Points, in no order, along strands that fork and pass close to each other.
Points whose rows are less than 108 apart are linked; no others are. Some points are linked to none.
(858): [  0  -3 -13 -19  12  18 -10   7   6  -3  27 -13 -28 -28  17   1  16  16
   5   0   4 -18  20   1   9]
(564): [ 12   9  -3  -5  -7   8  -6  25  20  11  16  -8  16  16 -39  13  42  43
  10  -1  33 -31   1 -12  49]
(54): [-23 -28  -4 -17  32  14  11 -39 -19   0   4   2 -28   0  11 -18   8  52
  17  13 -10  47 -18 -11 -44]
(528): [-29 -21  53  29 -17 -12  26  15  23  -4  26 -14  -4  -4  19   1  36  -5
 -12  -2   2 -40   4 -38  30]
(701): [-22 -23  -3 -10 -20 -46 -10  14 -16 -61  10   3 -27 -16 -23   5 -39  38
 -17 -10 -33 -36  26  34  -5]
(504): [ 10  41 -28 -16  -7  21 -38  17 -13   4  37   3 -18   0  12  11  -4 -19
  12   9  17  19   8  13  -1]
(883): [ 35  -5  -4 -44   8  -8 -35  -3  19 -19  35 -20 -11 -25 -16 -11  17  26
  18  17 -15 -31  13  16   7]
(571): [-36  23 -25  -9  28  28   0 -37  28  23 -13   6  -1  30  16  -5 -39 -33
  -7  21   4  47  -8 -29 -11]
(932): [ 40 -34  12 -16  20 -18 -31  -5   1  -5 -21  28 -38  17  20 -21  11  12
   6 -18  18  41  -4  23  -5]
(850): [ 26   5  17  -9 -29 -22  13  33  -9 -28  19  23  -2 -27  -8  23  53 -24
  13 -50  -5 -16  16   4   4]
(632): [ 12 -34   2 -26  -3 -16 -20 -34  16 -37  32  -8 -21 -24 -24 -27  -6  55
  17  40 -52 -23   2  -4 -17]
(888): [ 23 -67   0  26   3  10   4   5  -5  -4  24  -1 -39 -27 -16 -13 -20  72
   4  -2  19  -9  19   4 -25]
(86): [-27  25 -36  27  13  11  31 -24 -22  -2  32 -21  10 -21 -10  22 -25   6
 -26  -6 -14 -10   3  51 -26]
(331): [-24 -27  22   0  -6 -21 -20 -34  18 -25  46 -10 -37  -2  -1 -29 -20  28
 -14  54 -24  19   0 -13 -29]
(642): [ 20  15  -8  14 -17  19 -42  49 -32  39  -7 -32   0 -10  42 -19 -36 -29
  23  50  25   7  -9   6   7]
(58): [-12  17   3   8  -8  -5  28   5   0   5 -27  -7  44  18 -19  10  -8 -17
 -14 -23  20 -41   6   2  69]
(718): [-20 -47   3  20  11 -13  20  18 -14 -10  -7   5 -24 -17 -16   6  18  80
 -20 -21  -5 -26  23  -3   6]
(100): [-42  18  -2  -2  34   3 -17   5  28  47 -18 -10   8  24  44   4 -11 -29
   7  50   3  31 -33 -21 -18]
(321): [ -3  10 -18   6   9   2 -24  16 -54  -9  -3  36  -4  12 -27   6 -29  19
  -4 -17   5  33  35 -11 -27]
(280): [ 21   4 -13 -11  -8 -23  -5   6  31  29  -6  -4  10  24  -5   0  54  -3
  18  35 -11  26 -38 -16  19]
(517): [ 58  -7 -18 -48 -11  37 -19 -23  13   5 -36  23   0  -7   0 -12  10  -6
  29 -22  19 -13  -2 -11  10]
(548): [-31  10 -10  -4   8  10  30  41  14  22 -20 -13  19   1  -9  13  32  13
  12 -10  42 -31  13 -17  70]
(275): [  4   7  11  43  49 -20  12  27  -7  10 -17  39  28  15 -13  39   4 -15
 -11 -37  10  -9  -2  55 -19]
(724): [ 27  -8   4   3  -4 -17 -14 -19  -4  32   9 -39  32   2  -5 -27 -30  -2
  32  57 -25  24 -44 -12 -38]
(700): [-34  -4 -25   7  38  -8  44   8   3   8 -24  15  -9   0 -13  20  50  14
 -20 -30 -16  25  10  -4 -12]
(170): [  6  10   7   1 -17   3 -59  23 -18  23   8   8  11  50 -28   5  -7  44
   5  28  35  17  -6 -24   3]
(199): [ 55 -23   0  14  -6  -4  12 -50  18  -6   7  24   6  12 -22 -14   5   0
  13 -19 -21  34 -15 -11 -34]
(183): [ 16  13   0   0 -55 -16  24 -13  -2 -26 -39  30  23  11 -22   3   0 -68
 -27 -39  -4   5   5 -10  28]
(840): [ 31  -5  24 -12  -7  33 -47  15 -36  15 -12 -27   2  -6  30 -34 -63 -11
  30  17  36  -1 -14  12  -7]
(969): [ 66 -21   0  21  -2  10   8 -29  64  23  -9  19  19  19  -5 -11  -3 -16
  17   7  -4  23 -37  -4 -15]
(895): [-27  24 -43   5  19  -1  17  10 -36   2 -13  11   3   3 -31  19   4  15
 -30 -20 -16  26  19  35 -25]
(698): [-32  21  20 -37  28  -7 -18  44  60  37 -37  12  15  13  30  24  29 -32
  22  39   4  10 -32 -46  -5]
(457): [ 17  -4  -8  17  -5   6 -14  -7 -16  13  14   9  26  32 -38  10  15  62
   8   4  15 -17 -14   3  16]
(328): [-35  -9 -10   3  -1   6  -8   6 -51 -11  18  27 -38   3   1   9  -6  51
  -1  -9  -3  48   9 -20 -47]
(105): [ -5 -11  36   2  32 -35 -11  -4  56  17 -14   3  19  45  -1  -1  27  -1
  -5  33   3  11 -38   0  11]
(653): [-23  -5 -16 -33 -24 -31  31 -39  -7 -24 -11 -19  -9  -7  24 -15  11   0
 -18   5 -39  -4 -12  10  45]
(345): [-52   2  -9  27 -20  -8  22  29 -31  -2  26   8  -5 -14  -1  23   6  27
   1   4 -39  -7  24 -59 -12]
(478): [ 17   5 -11  22  53   9  15  34  -3  20 -10  26  16 -32   3  34  18 -29
  20 -45  -7 -22  22  15 -34]
(809): [-38 -21  10 -18   3 -47  18  -5 -19 -24  -3  -7 -36 -11  49  -8  37  19
 -12   6 -31   9 -13  25  25]
(902): [-17  37 -24 -31  -5 -12  31  32  20 -22 -28  46   9   9 -46  24  40 -27
  14 -42  17  45  20  -9  22]
(437): [  0  14   3   4  11   3 -34  21  -9  27 -40  27  31  50 -12  -4 -24  -8
  10  18  18  14   3 -35  23]
(997): [ 58 -23 -10  51 -19  36  11  23 -32   9 -25   5  -9 -20  15 -21 -21 -10
  16 -18  19  15   9   2  -2]
(187): [ 17  19  -9   1  -3   9  -5  42 -31 -17 -17  13 -20 -38   8   6 -13 -61
 -16 -48  -8   8  52  16 -33]
(831): [ -1  -9  34  -1 -15  24 -39   1 -26   9  35 -32   6  -2  11  -9 -51  30
  22  29  27 -16 -23   1 -30]
(63): [-23  -5  -8 -19  30 -26 -21  23  18  -2  22 -21 -37   5   6 -11   0   5
 -20  32  29  10  21  33  36]
(476): [ 14 -14  -5  40  41 -20   3   0 -16  16 -17  16  14  15  -5   6 -22  -3
  -8   1  25   2   1  59   2]
(126): [ -1   0   2  15 -54  29  27 -17 -39 -13 -15   2 -11   0  14   6  -2  22
 -29 -53   4  15 -23  31 -24]
(358): [ 35  14   7   7 -33  24  -6 -26  45   6  20  -9  22  12 -12   1 -22 -48
  -8  -8  15 -29   4 -22  16]
(439): [-28  35  30 -10  -5 -16  -5 -11   0   3  27 -18  45   5  19  15  12 -39
  13  21 -24 -45 -17 -11  20]
(192): [ 19  34 -27  15 -17  45   2   0 -16 -17 -28  15  -6 -11  10  -3 -41 -73
 -12 -16  10  24  31  -1  -7]
(451): [ 15  18  12   1 -33  -7   2  41 -26 -20  -7  18   7 -10 -26  21  15 -36
 -31 -67 -21  -2  33  29 -37]
(719): [-20  -6  27  -8 -48 -13  33  18   1 -33  23  -5  -7 -38  -2  11  43  -1
   2 -22 -11 -47  14 -32  32]
(611): [  3   8 -13 -17  17  22  -6 -36  -2  26  -5 -29  52  -6 -12 -11 -31   7
  26  23 -18 -40  -2 -28  -2]
(414): [ 10  25 -21  12 -12  21  -9  48  13  22 -44  16  20  30 -18  -5  -8 -38
   9  29  30  18  16 -38  55]
(525): [ 40 -11 -17  -1  -8 -32   6 -22  24 -20   5  18  -7  20 -46 -21   5  -8
 -13 -15 -18  34  20 -13  15]
(14): [ 35 -13 -20  13   0  25  10 -11 -36  18 -13 -16  40 -28 -15 -16 -40  19
  26  -6 -15 -39  12 -13   5]
(538): [ 44  16 -18  33 -13  68   9  16  -8  -7 -52  35   2 -14   2  10 -16 -40
  -3 -35  34   8  18   8  -6]
(327): [ 23  13  -9  31 -42  -4  21  -4  -4 -21 -36  29 -13  16  16  -8  -8 -70
 -33 -24   3  43  -3  18  16]
(598): [ 17  -6   1 -57   4  38  -9 -32   1   8 -36   9  -9 -24  56  -6   9 -21
  38 -16   6 -11 -23  -7 -10]
(320): [-13 -13 -28  11 -21 -27   1  18 -39 -42  18   9 -33 -29  -9  18 -26  39
 -14  -6 -36   0   4  75 -43]
(587): [-33  14  64 -16   9 -42  -6 -11   0 -36  21 -13  25  11  12   1  -4 -20
  -9 -12  -6 -48   4  12  29]
(225): [-13 -16  12   1 -50  28  -9   1 -36  -9   1  -5 -24 -13  35 -12 -42  20
  -4 -18  10 -12  11 -31   5]
(661): [  3 -16  21 -22 -11 -37  16 -11   8 -55   8  -5 -15 -24 -28  -6   3   8
 -37 -43 -40 -24  32  18  -6]
(894): [-34 -10  13  19   5 -10 -16 -21  14  14  51 -30  -6  10 -25 -13 -37  25
 -10  82   5  18  -2 -21 -48]
(827): [-50   7   8   6  -2   9  11 -15 -21  12  21  -2  11  -2  13   8  25  22
  13  29 -35  -8  -9 -57 -13]
(80): [-24 -49   6   0  40 -13  15 -36 -10   1  -4   3 -41   2  19 -14  13  57
 -12  18  19  31 -13  37 -22]
(99): [ 14 -11  29 -34  36  -8 -11 -23  18   4 -14   3   5 -11  44   0  36 -13
  31   2 -18 -24 -27  14  -6]
(210): [-33  20 -23  -9   8  -5   6 -22 -17   6 -10 -18  40  20 -27  -3 -39  13
 -16  17 -11 -25  19 -22  43]
(399): [-25 -12  43  27  24 -10   6   6  54  15  25 -22  -7   9   7  -6  39  -9
 -12  35   3 -16 -11 -23   2]
(768): [-19  30 -10 -44  -2 -36   8  19  38   7 -13 -10  12  20  13  -3  39 -42
  21  32   2  25 -30  11  53]
(32): [ -8 -35   9  35   2  -3  28  22 -18   5 -28 -11  -5 -17 -12   8  -2  35
 -49 -50   6 -34  22  31   0]
(107): [-44  43  -4 -41  32 -21 -12   6  25  -6  17 -17  -9  22  15   8  21 -18
  -9  28  20  16 -10  41  42]
(412): [ -6  13  37 -16  12 -49  13 -14  30 -52  36 -13   7  -9 -20  -1   6 -34
 -19 -21 -14 -21  18  37  21]
(803): [  3  -3   3 -12   6  -8  23 -33   1 -32  10  -3  -8 -32 -10   9  26  -2
 -32 -46 -42 -15   9  49 -46]
(198): [ 38  -9 -32  12  -8   2 -33  31  39  37   8 -35 -33  -1 -10 -24  -3   0
 -12  49  28  34   3 -11   4]
(68): [-28  13 -22 -11  15   0  42   4  34   5 -38  37   8  23 -19  16  31 -14
  -3 -20   8  29   0 -31  28]
(271): [-14   5  21  28  -2  -1   5  -2  -6   2  13  21   4   9  21  13 -10 -42
  -2 -25 -10  14   5 -37 -31]
(709): [ 30  -7 -11  26 -36  31  29 -43  16   3  29 -29   8 -13   4  -8 -10  -8
  -4  -7  -1 -19 -18   5   7]
(714): [-33  40   7   7  -1  16   8  -9   1  26  33 -12  38   4  10  27  48  -3
  22  40 -24 -34 -33 -28  -2]
(216): [ 45 -35  -9  42   8  13   3  10 -22  13   4  -3 -16 -13  -1 -14 -25  26
   5  -6  35   8   3  44  -5]
(503): [-22  41   4 -36  12   9 -33  40  10  16   9  21   0  10  24  25  18 -45
  29  10  14   8   5 -35  -4]
(918): [-10 -31  19  -8  29 -45   6 -10  -2 -13 -28  19 -32  21  30  -6  36  17
 -18 -18   2  30 -15  30  11]
(636): [-36  14 -10  -1  -9  43  18 -37 -34 -19  39 -30   0 -29  12   5 -41  41
   8   9 -12 -30 -18  19 -18]
(15): [ 15   7  21 -15 -19 -21   0  -6  35 -18  -7  14  14  26 -20 -14 -15 -53
  -9 -20   9   4  20 -39  33]
(219): [ 23  -7  -7  13 -35 -14 -37  44  -2  41  -9 -31 -11   4  24 -22  -8  -8
   5  48   7  26 -13 -28   4]
(737): [ 30  -3 -15   6  36  22  13  12 -30  20 -47   8  30 -34   2  10  -3  -5
  23 -37  -5 -41  22  13  -3]
(76): [-39  -9  21   1 -24  32 -16 -13 -25 -25  37 -14 -14 -16   9   0 -41  59
  15  16  -4 -44  -4 -19 -20]
(956): [ -2   0   8  26 -33  28  20 -50  -7  -8  14  -8  -6  25  14  -5 -23  12
 -21 -21  23  15 -35  16   2]
(202): [  3   6  -7 -23  45   2  22 -34  -2  -8  -6   5   1 -26  22  19  42   0
   9 -29 -24 -19 -19  47 -19]
(121): [ 55  -6 -29 -13   8  28 -35  14  34  17 -15  -2 -21   1 -19 -26 -14 -10
   7   8  28  18  25 -14  13]
(795): [  2  22   9   2   4   3 -26 -32  38  24  16 -49  24   8 -19 -11 -21  -3
   1  66  -4  13 -44 -24 -52]

Follow the links from the first point to the second, and from the first to the third. Name the last point that the two ways share.
(714), (68), (54): (895)
(503), (718), (737): (216)
(32), (210), (528): (216)
(437), (451), (126): (192)

A fork is a point with three links, a tip a point with one. Leave the first point through the second and follow the links. Name the first fork or tip that comes.
(170), (457): (216)
(99), (598): (76)
(642), (219): (661)
(478), (737): (414)

A fork is a point with three links. Follow the links from the first point to the second and name the forks in between, in order.
(858), (216): (192)
(902), (803): (895) (76)
(895), (803): (76)
(219), (412): (661)
(63), (525): (192) (15)
(888), (503): (216) (192) (858)

Name the points in between on the shortest way along the links from the first point to the second, in order.
(803), (68): (202) (99) (598) (517) (121) (198) (219) (642) (840) (831) (76) (636) (86) (895) (700)
(632), (528): (883) (858) (63) (107) (768) (280) (105) (399)
(538), (768): (192) (187) (451) (850) (719) (528) (399) (105) (280)
(636), (932): (86) (895) (321) (328) (54) (80) (918)
